A landscape with many valleys, sampled at points; each row gives a point and its height.
A ball rolls from a point to whichever of its 2 nearest points has the largest drop for the distance, and stops where none of them is lower. Distance is the straight distance between rows; heights are no part of it.
detut height 36.5: 11,-23,13,18,-6,5,-48,-37,-29,-14,-5,9,26,36,-23,-5,-21,14,51,-32,-13,24,13,41,-27,-25,33,-11,46,8,-30,45,26,13,25,-14,-44,-40,-3,42,63,7
firi height 42.2: 14,35,-16,-10,-14,35,16,-4,16,42,-8,-21,-74,-29,-3,22,20,-12,-25,-9,-13,-9,-39,-9,-5,-5,-32,5,-23,-82,0,14,13,7,-19,12,3,59,-21,-1,-52,-30
faki height 53.3: 27,-61,-15,-8,56,-41,-33,36,36,-81,-2,-30,45,-34,41,-31,-4,-4,26,-32,20,-67,-3,20,11,17,15,41,51,-3,-2,4,21,-17,65,30,-22,24,24,-16,57,8
Pil height 18.9: 17,-25,6,-19,0,-19,18,3,31,1,-38,-25,-17,-2,-16,-20,10,-28,10,60,-20,60,42,6,45,19,-12,36,-18,-10,-50,-7,4,-22,-19,46,21,-7,8,-19,-31,-89
Vom height 55.1: -4,-44,2,-22,32,-26,-26,19,18,-45,-4,-49,-4,-9,52,-8,-7,-1,8,-25,-2,-31,16,55,-6,12,9,35,37,-14,-23,0,-3,-16,46,-3,-18,42,26,-48,51,-6
nunun height 61.8: 45,22,-14,-34,-17,15,94,29,24,-24,-33,79,-20,-14,-37,42,-2,4,-17,36,26,-13,-52,-43,-30,-33,-15,-40,7,26,1,-22,-19,21,0,7,-17,-75,-22,-30,12,49
porif height 33.5: 2,24,61,-12,34,-2,-106,-4,8,-36,-7,-13,-64,11,21,-9,-23,-16,9,-15,52,-60,30,44,2,57,17,-100,52,-10,-8,23,44,-25,20,0,4,62,9,17,21,-14
potar height 43.4: 29,47,-27,7,-37,3,48,-6,5,34,-17,23,-41,-11,26,78,-26,26,1,3,-11,26,4,-6,-16,-7,10,-15,-4,14,16,-5,-33,-58,-49,-28,18,-81,29,-12,-12,37
rufip height 29.4: 17,-32,-23,-2,29,7,-34,6,69,-18,9,-32,29,-24,47,-20,26,13,17,-41,-19,-1,13,48,-5,14,-3,-13,10,-22,4,-8,76,-34,23,-43,10,51,44,-1,-24,-27
Tup height 68.9: -16,4,6,6,32,33,14,-11,-2,2,-5,-22,15,-20,30,-2,-24,23,4,-20,12,-52,-60,2,-21,-16,-31,27,38,1,9,-10,-7,-10,-9,-24,-54,2,-20,-34,46,11
leb height 68.1: -24,15,37,1,61,28,6,19,-40,-15,-11,-56,17,19,21,-1,-37,20,13,-22,28,-39,-7,38,-8,-14,-33,51,59,3,-20,-15,1,-27,-1,-4,-49,24,-20,-44,63,-28
rebib height 28.5: 31,-63,-42,0,-3,-6,30,19,85,-22,16,-32,45,-76,21,-26,33,4,27,-11,3,10,6,25,26,16,-11,18,2,-14,-10,12,47,-31,14,10,-2,18,48,-19,-33,-33
Git height 40.3: -54,-38,-1,15,-10,-41,-47,-24,-34,5,10,13,41,8,4,-49,-33,-17,26,-29,19,-1,49,2,-8,16,21,8,-12,11,24,26,-29,4,22,13,-25,5,-27,41,12,15
simad height 41.3: -2,-43,13,13,46,-7,-40,-34,68,17,11,55,37,-30,44,-9,-3,-16,29,-24,16,-46,12,19,-29,-41,5,-40,42,55,28,30,-6,-9,-17,-69,-18,-9,43,-1,34,31
guso height 59.4: 20,-20,-17,8,-37,22,7,-8,13,5,-13,17,-14,-35,0,20,-12,-9,-19,27,-6,21,-70,-5,-25,-27,-15,-7,34,-23,3,3,5,10,14,-20,-44,-49,26,-39,2,46
Dabe height 36.7: 12,-49,-27,43,-58,10,-52,0,-4,1,41,16,-14,-37,43,-26,-5,10,-19,15,-41,70,29,22,-5,-2,-35,-33,11,-11,-15,15,29,21,-11,-47,2,-24,68,18,-43,-3
beg height 71.7: 6,-7,-4,20,13,41,16,-29,-8,36,-40,39,-23,22,-28,2,-5,19,-25,-42,-4,45,-48,6,-57,-55,1,10,5,34,12,-13,6,-11,-43,-41,-5,-85,36,-24,-24,26
Fumuf height 8.3: 3,67,21,9,18,35,-84,-39,-27,-25,8,-45,-28,37,0,-14,15,-15,-7,1,-1,-61,-7,-5,10,54,-6,-39,45,-41,8,-23,83,55,25,-20,9,32,27,59,54,36
Dofal height 32.4: 18,18,3,-8,8,34,-1,12,1,-14,-9,-27,-13,-4,-31,-29,37,-26,-50,11,12,-23,-90,-29,-17,-19,-44,54,15,3,-7,-53,17,64,-16,-20,-9,26,14,-57,38,6
bor height 44.7: -30,-17,13,1,3,-22,-64,6,-24,-18,5,-23,1,64,3,-52,-7,-29,28,-5,11,-33,64,52,7,87,7,-43,-31,-31,24,-16,61,17,33,21,31,67,-1,30,-15,-30
Mip height 48.4: -16,37,9,31,-3,-28,-69,-4,-66,-2,1,-16,-20,30,24,12,-3,-34,-16,-6,1,-3,32,-36,6,37,8,14,-34,-30,18,-6,-10,15,31,28,28,63,-41,42,12,3
lofu height 66.8: -24,14,19,5,30,-16,35,-7,-47,3,6,-33,-65,-3,46,52,-11,-9,2,-28,13,-19,-8,-3,13,-33,9,46,-5,-19,-7,-2,-69,-14,5,26,-8,24,-22,-27,32,2
Fov height 29.0: 19,11,16,34,-2,14,2,-24,20,48,-30,21,-55,-13,-39,-15,24,-43,-26,22,-25,24,35,-41,55,2,-31,18,-71,-28,8,2,2,12,4,13,30,14,-10,17,-106,-29
kuz height 39.5: 46,36,-4,-15,-27,31,45,-21,19,27,5,17,-57,-46,-17,40,3,20,-33,-9,13,7,-55,-17,-5,5,-19,-12,3,-59,10,28,-6,0,-10,-13,-23,-1,8,-7,-58,11
kivor height 63.9: 15,28,-8,-18,-22,-9,74,-1,-17,-32,5,36,30,6,23,27,-30,27,18,25,-15,3,7,-23,-36,-19,34,-37,1,52,3,4,-64,-8,-13,-3,22,-70,-2,-5,39,57
Sel height 42.7: -41,-17,3,13,13,-33,-79,-12,-34,-2,13,6,14,43,-7,-69,-28,-37,18,-26,41,-6,37,10,-16,60,12,-28,-42,-11,45,2,22,18,14,-10,2,63,-21,46,6,-12
Veso height 21.9: 6,59,-14,17,-35,14,1,30,-12,23,15,6,-10,2,-42,12,43,-25,-5,23,-14,28,8,-12,13,14,-17,-3,-55,-39,3,-6,19,11,-32,9,66,74,-44,34,-17,-49
Lezer height 22.5: 9,2,12,-28,34,-16,29,14,17,4,-22,-17,-34,34,13,21,13,-12,4,35,-11,55,8,8,24,-12,8,17,-40,10,-42,-24,3,-47,-49,24,49,27,-11,-29,-24,-80
ter height 20.3: 25,-4,9,-25,-26,32,87,20,-12,-4,11,67,12,-22,-15,-12,29,28,-56,26,20,39,-24,-13,28,-18,-12,-60,15,39,-7,8,-51,47,5,18,-13,-76,49,1,-50,30
tuko height 31.9: 37,-24,21,38,12,-1,7,-56,12,30,-25,42,-36,-23,-43,-30,2,-22,-21,45,-26,42,53,-31,93,-9,-17,29,-58,19,-3,14,-4,7,-7,6,20,-34,1,28,-74,0
Ruzi height 22.8: 28,16,8,-8,-4,12,-43,-20,24,-20,13,-45,5,27,-18,30,-5,-7,35,29,-20,-11,-25,0,2,13,11,-31,47,-59,-14,9,79,22,31,-40,-2,23,32,31,37,2
lovo height 23.1: 8,-90,-23,-4,-13,3,61,14,55,-18,31,-1,34,-66,-1,-60,50,-3,-10,15,29,3,-24,12,34,-5,-6,-15,6,-1,14,11,21,2,6,24,-27,-36,35,-25,-61,-7
zotez height 29.9: 4,61,31,0,15,31,-35,19,-39,14,-10,-45,-2,40,-60,54,-17,-8,-1,29,8,-8,-11,-2,5,13,7,15,34,-64,-18,6,49,22,23,12,16,53,-22,14,43,-24
zis height 49.4: -58,-27,-8,-23,23,-6,49,24,17,-10,55,6,50,-25,41,-35,23,13,15,5,20,-82,-16,6,20,-13,9,-43,-30,16,30,14,-20,26,45,13,-57,-23,-21,-8,18,32
zasam height 69.8: -21,7,-6,-3,21,51,48,-32,1,32,3,1,20,-23,-7,-5,0,54,-11,-52,17,-47,-64,-10,-38,-30,-21,-3,28,38,31,-10,-10,8,-37,-44,-40,-40,-2,-8,-1,29
mut height 65.0: 12,41,-8,-23,2,-32,11,0,-26,-27,19,26,-7,12,29,39,-49,20,7,-3,7,-18,-10,-22,-51,16,35,6,8,11,14,12,-48,-17,-15,-14,21,-3,-26,-7,48,54
fudi height 35.6: -15,16,14,12,3,-27,-46,2,-40,-13,2,-3,34,14,9,8,-61,12,49,6,23,29,93,16,10,25,15,-7,4,-13,-17,42,-4,-45,30,14,7,31,-27,48,2,-33
Sabog height 50.0: 24,50,5,3,-1,-16,-55,-4,-57,-32,-12,6,-12,60,37,1,9,-30,-18,15,-30,6,12,-3,-22,39,29,-30,-12,-47,21,-30,9,-4,9,27,51,45,-33,52,5,12
taso height 37.2: 3,-22,-2,30,10,8,-6,-16,54,24,-60,-13,0,-31,-2,-24,6,20,-6,-56,-10,28,35,16,16,7,0,46,-8,-10,7,11,13,-70,32,51,3,-9,6,-7,-52,-36
tano height 30.9: 34,12,-10,2,-22,31,12,-22,40,-8,-9,-10,2,-39,4,9,-27,25,29,6,-13,40,-24,7,-26,2,-5,-19,10,-55,-11,24,37,-33,9,-15,-10,16,10,29,-17,-38
lesal height 32.5: 8,31,17,-7,25,30,-13,4,0,16,-30,-24,6,29,-59,40,-27,5,8,20,4,-6,-57,-4,-5,-18,-19,22,66,-29,-20,-3,36,6,-1,-10,-35,7,-31,-12,53,-28
Sobim height 47.6: -81,-32,-23,-16,-33,-28,53,19,-2,18,37,28,44,-10,24,-35,8,-3,13,7,-11,-50,36,29,25,4,-1,-41,-38,33,29,8,-40,18,13,1,-28,-28,-11,-23,-3,32
Pedil height 33.6: -25,-7,-26,-80,-24,-19,80,53,14,-43,-7,17,21,-7,33,2,18,11,-23,33,8,11,-25,-32,-25,-34,-11,-45,3,65,-49,-8,9,31,-40,23,0,-17,-30,-49,6,2
zinum height 44.2: -40,-57,-2,13,-7,-14,-69,-36,27,17,-1,21,9,-40,64,-31,-19,-4,1,-20,6,-47,27,19,-10,3,-11,-17,31,26,25,22,-23,-3,16,-35,-40,-7,25,-12,7,52
dev height 27.1: -17,24,-11,20,-20,-8,-64,2,-11,45,4,5,-42,22,42,34,-18,23,-24,-23,-49,-21,32,7,-22,3,-12,3,5,-18,16,-5,1,-12,-27,-34,5,20,-26,20,-24,-3
vigat height 60.7: 35,-17,-21,-11,1,22,63,4,26,-15,-15,33,-27,-36,-13,34,-9,19,-13,12,31,-28,-101,-25,-38,-28,-29,-21,34,11,24,-19,9,11,1,-29,-39,-56,8,-44,1,45
raza height 42.4: -27,-55,-3,1,-26,-7,59,11,8,30,-11,6,6,-35,13,-19,50,19,-40,-21,4,10,46,16,47,4,-13,-2,-11,41,4,-8,-56,-30,-10,36,-7,-71,41,-37,-103,5
Gav height 31.1: 9,21,-25,-29,-69,-12,28,34,-23,0,80,47,-15,-30,-4,9,40,12,-53,-6,4,0,5,-19,20,18,-21,-15,-10,20,3,5,-56,51,-27,-39,26,16,10,-21,-31,45
Vavid height 27.6: 13,56,1,20,-13,35,-58,17,-26,1,-12,-42,-52,9,-9,-6,38,-23,-64,-4,-26,-19,-44,-9,-12,7,-29,45,-2,-47,5,-58,8,52,0,0,10,37,23,-28,28,10
roruf height 37.7: -24,14,4,16,-20,-23,-14,-9,-45,18,27,28,29,4,1,11,-51,6,37,19,-2,18,65,-15,1,11,11,-9,-5,12,0,44,-45,-5,-17,-6,18,9,-37,53,27,10
Pape height 34.7: 10,-48,10,41,-21,22,-2,-39,7,37,-21,23,-6,-12,-74,-64,8,-34,-4,11,-18,56,38,-14,27,-23,-10,30,-26,-16,2,38,-3,36,14,43,-10,-42,2,18,-56,-19
degav height 22.6: 36,78,-3,-31,-6,-11,44,17,16,10,8,24,-31,-1,-45,51,17,4,-24,4,15,21,-30,-40,5,-10,-1,25,-29,4,-22,6,-14,-4,-55,10,51,21,-47,-8,-7,-15
tepi height 33.2: 4,9,10,-13,23,-15,-52,13,2,-22,1,4,6,-11,36,-2,-65,12,39,-12,43,-21,39,29,-21,32,19,-18,23,-31,-7,57,1,-42,26,-12,-5,79,-12,23,13,-14
Vevi height 41.0: -5,40,-33,18,-46,-7,21,-9,-21,67,-4,31,-10,-15,-34,57,-2,20,-24,-13,-35,-23,10,-20,-2,-50,-15,-5,21,31,6,23,-48,6,-41,-23,4,-52,-8,24,0,51
Sizek height 26.0: 33,11,-12,-42,-56,22,66,23,-16,-16,57,53,23,-36,-30,8,37,24,-38,-6,28,16,-37,-29,20,-9,-16,-44,9,28,2,3,-44,65,-8,-26,1,-15,27,2,-37,30
nav height 37.3: -18,10,55,-6,24,-8,-89,8,-22,-11,4,-32,-83,34,29,24,-27,0,-7,-5,-4,-56,48,47,-3,48,4,-30,57,-10,-11,13,17,6,17,-16,-19,46,5,-25,44,-2
sudeb height 40.7: 13,53,-3,42,-29,-19,-31,-8,-30,41,6,30,-4,16,-19,67,-30,10,5,11,-30,9,27,-24,9,-27,21,15,-4,18,3,14,-27,-20,-39,-17,32,-29,-21,53,30,31
pivi height 34.3: 37,-27,-10,27,-8,37,-11,-26,58,2,-59,-4,-6,-30,-13,-33,-1,21,-6,-25,-13,54,4,32,-20,-2,2,6,8,-41,1,12,52,-42,30,23,-9,-28,52,5,-46,-32
ruzuk height 25.7: 11,29,-7,30,-36,29,-2,-3,5,46,-7,30,-29,-18,-46,-3,23,-18,-5,20,-35,57,21,-23,19,-2,-33,-11,-42,-25,-4,-6,13,7,-31,-1,31,19,-18,55,-67,-60
Dema height 32.7: -5,-19,-18,19,-24,14,-50,-5,5,18,15,10,-5,-6,31,-16,1,32,-14,-24,-41,36,10,29,-41,-10,-4,-25,-1,-12,14,9,30,-11,-19,-56,3,-3,28,13,-38,-2
simo height 36.4: 61,46,-7,13,-5,43,25,-15,23,13,-29,48,-57,-11,-62,27,-20,-15,-6,5,6,31,-53,-23,-42,-1,-6,7,-16,-51,35,2,16,-14,-6,-15,-4,-29,-9,18,-16,18
Saz height 30.3: 12,-6,-24,-42,-40,-23,44,31,-2,-31,15,5,-9,-12,10,16,21,-7,-27,51,-15,34,-25,-27,-5,-14,-8,-1,6,15,-41,-9,-22,31,-14,11,5,8,-9,-60,11,-3
gabok height 51.4: -23,-66,-11,-7,45,-30,2,19,30,-49,27,-6,50,-51,54,-53,4,5,25,-20,33,-72,-6,20,2,5,17,9,15,12,30,13,-14,-10,47,21,-37,4,-15,-13,34,31
Samis height 14.7: 5,-15,-5,-37,-24,-4,10,24,25,1,-30,-24,-2,18,-64,-16,27,-46,-6,74,-12,42,-8,-15,24,6,-15,17,-2,-21,-51,-3,12,35,-6,28,8,29,8,-27,-9,-47
novi height 70.8: -29,33,-1,17,16,41,-2,-26,-32,55,-4,8,13,33,-31,-1,-6,31,-6,-58,-17,3,-30,-6,-42,-44,-1,26,7,44,29,-21,-11,4,-56,-43,-3,-35,-16,9,23,14
Fod height 37.1: -3,34,-38,-25,-51,19,72,0,1,55,-17,32,-7,-25,-41,42,12,18,-9,0,-7,4,-6,-10,-5,-57,-26,-50,42,48,-17,45,-10,12,-78,-13,-23,-50,9,32,-22,21
dal height 46.9: -43,37,-1,48,-7,15,-41,3,-50,32,-4,-41,-38,5,9,9,15,-41,-17,-33,-5,-34,13,-21,11,29,-33,38,-43,-45,24,-27,0,40,25,23,5,76,-39,14,-4,-23
vomap height 18.2: 20,53,17,-7,29,15,16,20,5,30,-21,-8,-27,23,-64,24,15,-31,-7,33,13,21,-12,-25,19,-4,-5,29,-36,-39,-18,11,20,-1,-24,19,53,72,-45,6,-4,-58
vek height 56.5: 8,-38,-18,-21,-1,-15,8,12,38,-24,-9,-3,26,-36,44,12,-14,31,8,-7,-17,5,2,38,-20,-2,4,3,40,6,-26,10,3,-43,25,-23,-20,11,14,-35,30,3
neruf height 50.5: 46,33,32,16,-8,9,33,-46,-20,-15,14,48,-10,-26,-41,5,9,-8,0,2,5,55,-17,-55,21,11,20,4,-47,4,7,6,-57,-5,11,19,16,-41,7,37,-33,30
surib height 46.6: -28,-42,-4,1,-20,-49,-49,32,20,-30,13,-21,5,31,19,-49,-11,-30,46,-13,8,-23,77,74,35,81,12,4,-31,-37,10,-5,46,-5,36,26,19,64,30,-15,6,-40
Figu height 46.3: 18,25,-10,46,-25,-2,-6,-24,-13,4,-30,25,-46,-11,57,48,-24,12,-2,-16,-21,47,18,-5,-15,8,19,-5,-26,1,17,-22,-28,-77,-5,-8,15,-73,33,20,-42,40
balat height 50.6: -9,-11,23,-4,69,-3,-34,0,-50,-47,19,-22,44,34,5,-69,-23,8,-4,-15,46,-41,-30,-15,-44,37,-2,28,9,34,27,-30,-6,25,6,-10,-26,37,-23,-3,59,13
kon height 33.7: 37,41,1,20,-27,23,-11,-22,7,-4,-41,8,-28,11,-7,41,-39,-6,28,8,-14,51,-14,-12,-29,8,11,-5,-2,-59,11,7,9,-50,19,11,-4,-19,-14,39,1,-5
Ditog height 39.9: -9,-42,5,-3,2,-4,30,-12,23,28,-32,-8,-34,-33,15,-9,27,0,-32,-13,-11,28,24,3,27,-4,-15,32,-23,4,-9,-3,-28,-44,4,32,-7,-30,20,-47,-82,-29
Folo height 58.0: 0,-22,-16,8,-34,-2,15,-14,12,-9,-28,17,15,-22,22,23,-17,26,-3,2,-27,35,-4,24,-30,-16,9,-7,32,5,-5,-1,-21,-42,20,-7,-29,-66,23,-23,12,35
rusa height 51.7: 28,17,17,8,13,0,21,-24,-24,-33,17,30,30,13,-57,-7,7,4,5,-10,10,42,-48,-56,-39,6,39,28,-42,7,21,-4,-27,12,18,23,32,1,-30,24,3,16
Bupa height 15.1: -44,-26,-5,-9,1,-5,23,47,-28,7,11,-28,51,14,-36,5,-2,-37,18,52,29,-15,-11,11,22,-16,-17,6,6,-20,-18,11,16,43,23,13,-19,53,-50,-38,45,-21
Zigag height 36.9: 23,-45,4,29,-52,13,-49,-20,13,2,-8,-20,4,16,-40,-49,11,-12,11,15,-42,65,34,3,10,11,13,18,6,-28,-18,-1,27,30,32,45,-2,-38,44,23,-32,-33
Mik height 41.1: -34,-42,20,10,-2,-31,-58,2,-11,-4,12,-28,29,62,-18,-16,17,1,9,-11,-34,24,50,19,15,33,20,29,-4,14,8,-26,11,-2,25,12,9,-10,-4,-8,-1,-22
rufo height 34.8: 24,-24,21,11,15,25,-3,-15,5,-20,-20,0,35,33,-63,8,-27,20,44,-1,0,15,-45,16,-29,-38,14,1,53,-8,-18,15,47,8,29,-4,-36,-24,-9,23,53,-24
bab height 36.3: -41,-14,-27,-57,-11,6,61,43,31,-23,18,40,36,-13,4,-12,42,9,-28,13,19,-13,-50,-41,-6,-62,-14,-72,-13,68,-18,0,42,61,-14,2,-27,-26,-9,-11,-9,23
papag height 12.3: 4,-30,-5,-13,-18,4,62,7,34,-26,-14,7,38,-67,6,-26,5,13,19,44,-9,30,20,5,19,-1,10,2,14,2,-25,17,-36,-31,16,67,-23,-60,-14,-11,-3,-31
Bas height 45.3: -41,-50,-12,-18,-20,-22,41,2,-12,5,31,-4,12,-29,45,-20,33,15,-10,-37,2,-24,34,24,10,20,3,3,-26,20,18,0,-65,-9,17,13,-18,-22,13,-40,-42,34
bazo height 40.9: -9,-96,-33,7,-26,-19,-17,16,29,-16,57,14,67,-3,5,-71,38,-24,7,26,-14,32,-2,22,12,-31,9,-14,2,28,11,-6,33,43,0,-13,-10,-36,33,-22,4,11
sipud height 40.4: -31,-31,30,6,-3,-22,-109,-21,17,-4,-10,-11,-26,17,33,-15,-22,3,3,-23,-14,-39,55,24,2,38,-8,-20,38,9,-2,13,7,1,34,-32,-32,26,12,-3,14,2
Zana height 39.3: 41,2,1,27,41,44,-24,-31,23,-34,-24,-46,-11,-10,10,-45,-8,-5,5,-11,16,-30,-87,-23,-45,19,-23,32,6,-46,30,-52,55,1,27,-10,-30,-15,60,18,-12,14
kof height 26.2: 11,37,-6,-33,9,4,47,9,13,21,-22,19,6,28,-39,46,-27,23,4,10,7,34,-27,-24,-21,-34,0,2,10,27,-25,9,7,-36,-65,-8,24,-3,-41,-9,6,-38
mazif height 13.7: 1,35,20,24,29,-11,-6,30,-39,43,-6,-13,-19,29,-25,79,-2,-14,0,29,15,8,7,-13,53,-29,15,41,-24,2,-28,4,2,-8,-30,21,45,52,-57,-14,29,-36
Suk height 38.6: -6,-55,-28,-5,10,-4,33,14,31,-21,51,31,63,-20,9,-35,41,-11,4,28,7,-5,-34,-13,-7,-74,-5,-41,-3,41,0,6,42,48,-1,-18,-24,-39,8,-1,10,7
gumo height 40.1: -1,-79,-13,20,-47,-23,-65,-5,12,-8,49,20,21,-11,18,-40,5,-20,14,35,-33,38,51,21,14,7,-13,-28,5,17,3,13,15,46,0,-42,-15,-7,48,2,-2,1
vidus height 39.2: -3,-12,18,12,-21,-8,-73,-11,-18,-26,-7,-42,4,63,-4,-36,30,-10,-5,5,-50,45,39,7,0,43,33,-5,-13,-27,-1,-36,29,1,35,47,29,-12,23,38,-32,-21
tezel height 66.0: 2,43,11,6,44,-42,-12,-5,-46,-18,-7,-13,-54,30,73,61,-43,-3,-1,-17,10,-11,1,4,-14,1,38,32,-8,-10,6,-11,-45,-53,-1,2,8,-1,-15,-8,52,29
mudov height 38.8: 13,-35,14,9,16,-7,-52,-33,29,-3,23,34,38,10,15,-12,-27,-1,49,0,3,-7,21,26,-16,-28,17,-35,48,24,3,48,24,14,-2,-57,-26,7,18,24,57,16
Kepa height 26.9: 38,78,6,-51,-14,-22,67,17,15,26,2,33,-25,-2,-48,83,42,4,-32,-17,54,-31,-11,-30,68,-30,3,18,-13,52,-17,9,-45,11,-63,14,44,13,-37,-1,-8,6
pinul height 10.1: -33,-10,8,-23,7,-9,37,26,2,22,-24,3,27,17,-73,-12,27,-46,-1,56,16,15,-8,-17,39,-27,-16,15,-14,12,-24,7,-1,22,0,38,-3,19,-52,-26,7,-37
nolu height 62.8: 40,54,-7,-21,-30,3,85,8,5,-5,-22,56,-3,-6,-16,53,6,2,-13,40,3,12,-18,-43,31,-37,16,-37,-9,62,-8,-21,-60,3,-32,9,33,-87,0,-11,16,53
zoso height 49.2: -34,-11,26,6,47,8,4,-12,-38,-13,2,-14,60,29,-22,-46,-5,7,-2,-25,18,-13,-35,-18,-28,-8,13,39,-2,36,25,-26,-27,3,13,29,-21,-32,-45,-3,33,11
dif height 31.4: -5,66,-23,-21,-35,-44,41,39,-7,58,21,5,-22,7,-36,75,60,-1,-37,-43,24,-63,24,-13,57,-19,-20,18,-25,56,-3,-9,-52,27,-66,-15,40,9,-17,6,-26,19
gov height 35.9: 26,32,21,25,31,58,-18,-26,-6,-8,-27,-4,-15,1,-61,-49,4,-17,-31,-8,7,1,-82,-38,-38,9,-26,58,-8,-22,32,-49,15,34,13,-7,-7,-6,19,-7,2,19
kur height 42.9: -65,-46,26,47,5,-49,-44,17,-41,29,2,-2,41,66,-16,19,-26,-16,25,-4,-16,-17,95,25,40,15,7,21,-16,38,7,-28,5,-14,15,0,-1,-16,-28,1,-2,-29
Nud height 27.0: 10,23,15,-7,28,11,-43,18,-16,-17,27,-47,22,25,-35,28,-21,-12,20,41,27,-44,-21,-4,1,22,-2,7,38,-43,-9,20,52,53,27,-25,5,74,-4,-2,70,3
rilu height 29.7: -10,-17,-27,-36,-20,4,68,-1,23,5,5,13,38,-22,-8,11,-4,46,16,3,4,29,-11,-1,-30,-20,-1,-24,18,38,-22,25,-1,-23,-50,-26,4,-10,-3,-6,-10,-21
buza height 24.0: 12,-45,-22,0,59,-18,-27,9,52,-41,24,-7,43,-39,32,-48,1,18,29,-69,16,-29,-6,23,-24,32,4,19,-17,4,28,0,46,-42,32,-26,5,55,18,13,-7,-6
Tudof height 13.4: -19,-28,-10,-23,-24,14,63,24,24,-1,-9,45,10,-52,12,-31,32,17,-51,61,3,30,-16,2,12,-46,-7,-62,12,36,-28,16,-8,19,5,37,-47,-98,38,-9,-38,21
vit height 51.5: 36,45,-4,-4,1,-6,-26,2,-31,-48,13,11,9,32,-4,-7,-6,1,-17,7,-11,36,-38,-34,-60,33,35,8,-29,-34,17,-24,5,9,17,11,40,37,-13,27,16,16
kigab height 5.6: 14,-25,0,-34,3,-3,72,20,39,-32,-36,43,13,-23,-7,-25,4,-2,-26,84,-8,33,-19,-13,3,-32,1,-21,5,21,-27,4,-20,-1,5,64,-26,-79,-8,-37,-5,-7
pir height 26.6: 22,5,-5,-28,-13,-11,23,10,12,-24,-3,-13,-17,4,24,10,4,7,-11,28,-30,58,-18,-5,-27,8,12,12,-18,-21,-27,-18,-10,-24,-8,11,20,5,11,-39,-12,-26
Kete height 17.8: 11,-3,12,-10,78,-8,-55,-11,-10,-61,2,-57,-8,7,66,-75,-6,-8,4,-48,36,-65,-8,17,-26,48,-15,17,2,-15,14,-29,28,-9,22,-15,-21,65,34,9,38,-10
kub height 29.8: 19,19,11,-19,31,-4,-74,-12,15,-46,-4,-29,-22,16,52,-6,-32,-13,26,-2,23,-55,10,25,-13,40,13,-51,34,-56,0,28,46,-16,37,-16,3,72,10,40,28,-3
gam height 19.7: 17,48,18,13,-6,9,-96,-13,-18,-15,15,-33,-35,33,16,-8,2,-9,-42,6,-27,-39,-20,1,-9,40,-16,7,38,-17,18,-41,36,55,9,-39,-19,24,33,-8,66,41
febok height 44.9: 13,57,-7,49,-20,26,-32,7,-8,37,-36,-14,-84,0,16,36,30,-35,-43,-1,-33,-34,-5,-18,16,-13,-36,27,-19,-76,9,-19,4,29,11,43,33,48,-28,20,-42,-15
farok height 47.9: -43,-11,7,11,30,17,51,-19,-24,19,-3,16,56,16,-29,-24,12,16,20,-28,-1,-8,-10,-8,-24,-52,36,-6,-20,49,16,13,-43,5,5,23,-10,-61,-26,28,10,21
sof height 67.5: -17,2,35,-3,72,13,54,11,-35,-2,-13,-51,-18,14,3,9,-10,-9,7,-9,27,-18,-25,6,1,-37,-12,62,5,-4,-18,-24,-34,-7,-3,39,-13,19,-34,-50,39,-40
nenab height 22.9: -7,32,-4,-13,9,-19,24,23,-23,18,31,-3,9,18,37,45,-33,27,30,26,-10,25,46,-2,22,4,15,-1,-36,41,-26,0,-27,-48,-67,-15,71,16,-22,4,5,-35
gopi height 48.3: -16,-48,-12,-10,-46,-22,-29,31,28,-22,19,-68,8,19,15,-31,12,-17,36,24,-24,8,64,38,39,59,11,21,-1,-45,-29,-10,34,12,39,39,12,29,39,-14,-3,-43
tilap height 17.7: -4,14,7,0,1,10,-67,-34,-7,-35,11,-59,12,42,-23,-22,0,-10,31,10,10,-24,12,-11,16,41,38,-32,21,-53,-17,6,80,40,63,6,11,25,42,77,19,11
kino height 40.0: 27,35,14,-4,16,1,64,-27,5,38,-30,-6,-40,13,7,76,-21,20,7,-10,10,-38,-32,-15,37,-24,31,-3,-22,45,11,-17,-54,-46,-44,-12,23,-56,4,-20,0,50
ral height 36.2: -13,30,6,-13,24,-23,63,-1,-24,61,11,-32,-50,16,16,78,21,9,-7,-38,7,-55,-7,-7,59,-31,11,17,-33,58,-4,-11,-64,-9,-68,-13,37,4,-11,-18,-7,17
tumug height 33.4: 24,9,-34,-8,-36,27,99,-15,7,9,4,34,17,-57,-7,21,-4,51,19,0,9,20,-11,19,-33,-32,-1,-60,40,32,-15,41,-21,6,-45,-35,-27,-58,33,25,-4,13
Gimug height 44.8: -74,-28,0,56,-1,-41,13,12,-34,60,-9,1,28,42,-21,29,-8,-29,24,4,-22,-39,43,-14,53,-15,-4,20,-55,62,2,-38,-23,-11,-27,-19,19,-17,-30,0,-21,-9
veve height 7.4: -36,-4,7,-6,59,-20,-53,17,-12,-23,-14,-31,-4,14,58,-61,-5,-7,-3,-87,23,-28,42,49,-13,52,4,30,-19,-1,18,-22,-2,-42,29,12,6,62,-1,-9,10,-16
Dugeg height 48.8: 41,10,20,36,-16,10,27,-53,-24,-15,2,36,-25,-38,14,5,-10,14,1,1,-5,78,18,-17,19,17,20,-5,-41,20,2,-9,-55,-37,-5,21,28,-86,49,37,-61,24
Mabug height 46.4: -81,-33,-2,15,4,-9,24,-13,-25,48,1,5,41,26,-30,-21,10,-2,22,-41,-13,-8,27,10,8,-15,0,25,-37,50,27,-25,-29,-16,-16,1,3,-27,-29,-4,-29,-3
Sil height 24.7: 10,16,-5,-2,36,28,-56,-21,7,-24,8,-53,-16,7,70,-28,5,-16,6,-20,-5,-49,-31,10,-26,25,-11,-5,2,-57,32,-21,42,17,14,-17,-2,71,14,22,6,6
Pavin height 18.3: -5,-53,-5,-30,-21,1,65,5,28,-8,16,-16,17,-43,-17,-31,32,-12,8,31,15,-8,-25,-10,29,-1,-5,-5,-13,-25,-6,20,-19,18,28,46,-37,-6,-9,-34,-34,-13
Vib height 20.7: -36,-7,-8,1,-20,-4,-28,10,-12,33,8,-24,5,10,-5,16,-5,-5,3,7,-12,-2,5,-1,7,4,-17,17,6,-23,-7,10,3,11,-3,-29,-14,42,-34,-17,17,-13
suvi height 17.2: -27,-22,-7,-15,40,-26,-18,-1,10,-24,7,8,31,-14,33,-54,-14,28,8,-79,18,-10,23,25,-48,44,23,13,-27,20,25,1,-17,-52,12,-17,8,31,-2,9,-11,14
tigab height 18.4: -11,31,13,-13,27,-24,-12,37,-43,20,12,-10,-3,54,14,75,-38,17,17,28,-1,8,39,16,19,-22,19,18,18,14,-32,10,-4,-30,-38,-10,31,29,-38,-31,32,-23

Where does a ball stop that starts at each point below?
Dugeg -> degav
Tup -> tano
simad -> Fumuf
Gimug -> mazif
vigat -> tano
vit -> tano
bazo -> pinul
gopi -> mazif

Call two points neighbours if one is among the 2 nearest of the other. Go from one point of each pair to the other, from neighbour to neighbour, staying as low as possible. Name the highest point that can't be avoided.
tano, kigab -> rusa
veve, kigab -> rufip
degav, pinul -> Vevi
pinul, Fumuf -> Zana
pinul, kigab -> Gav
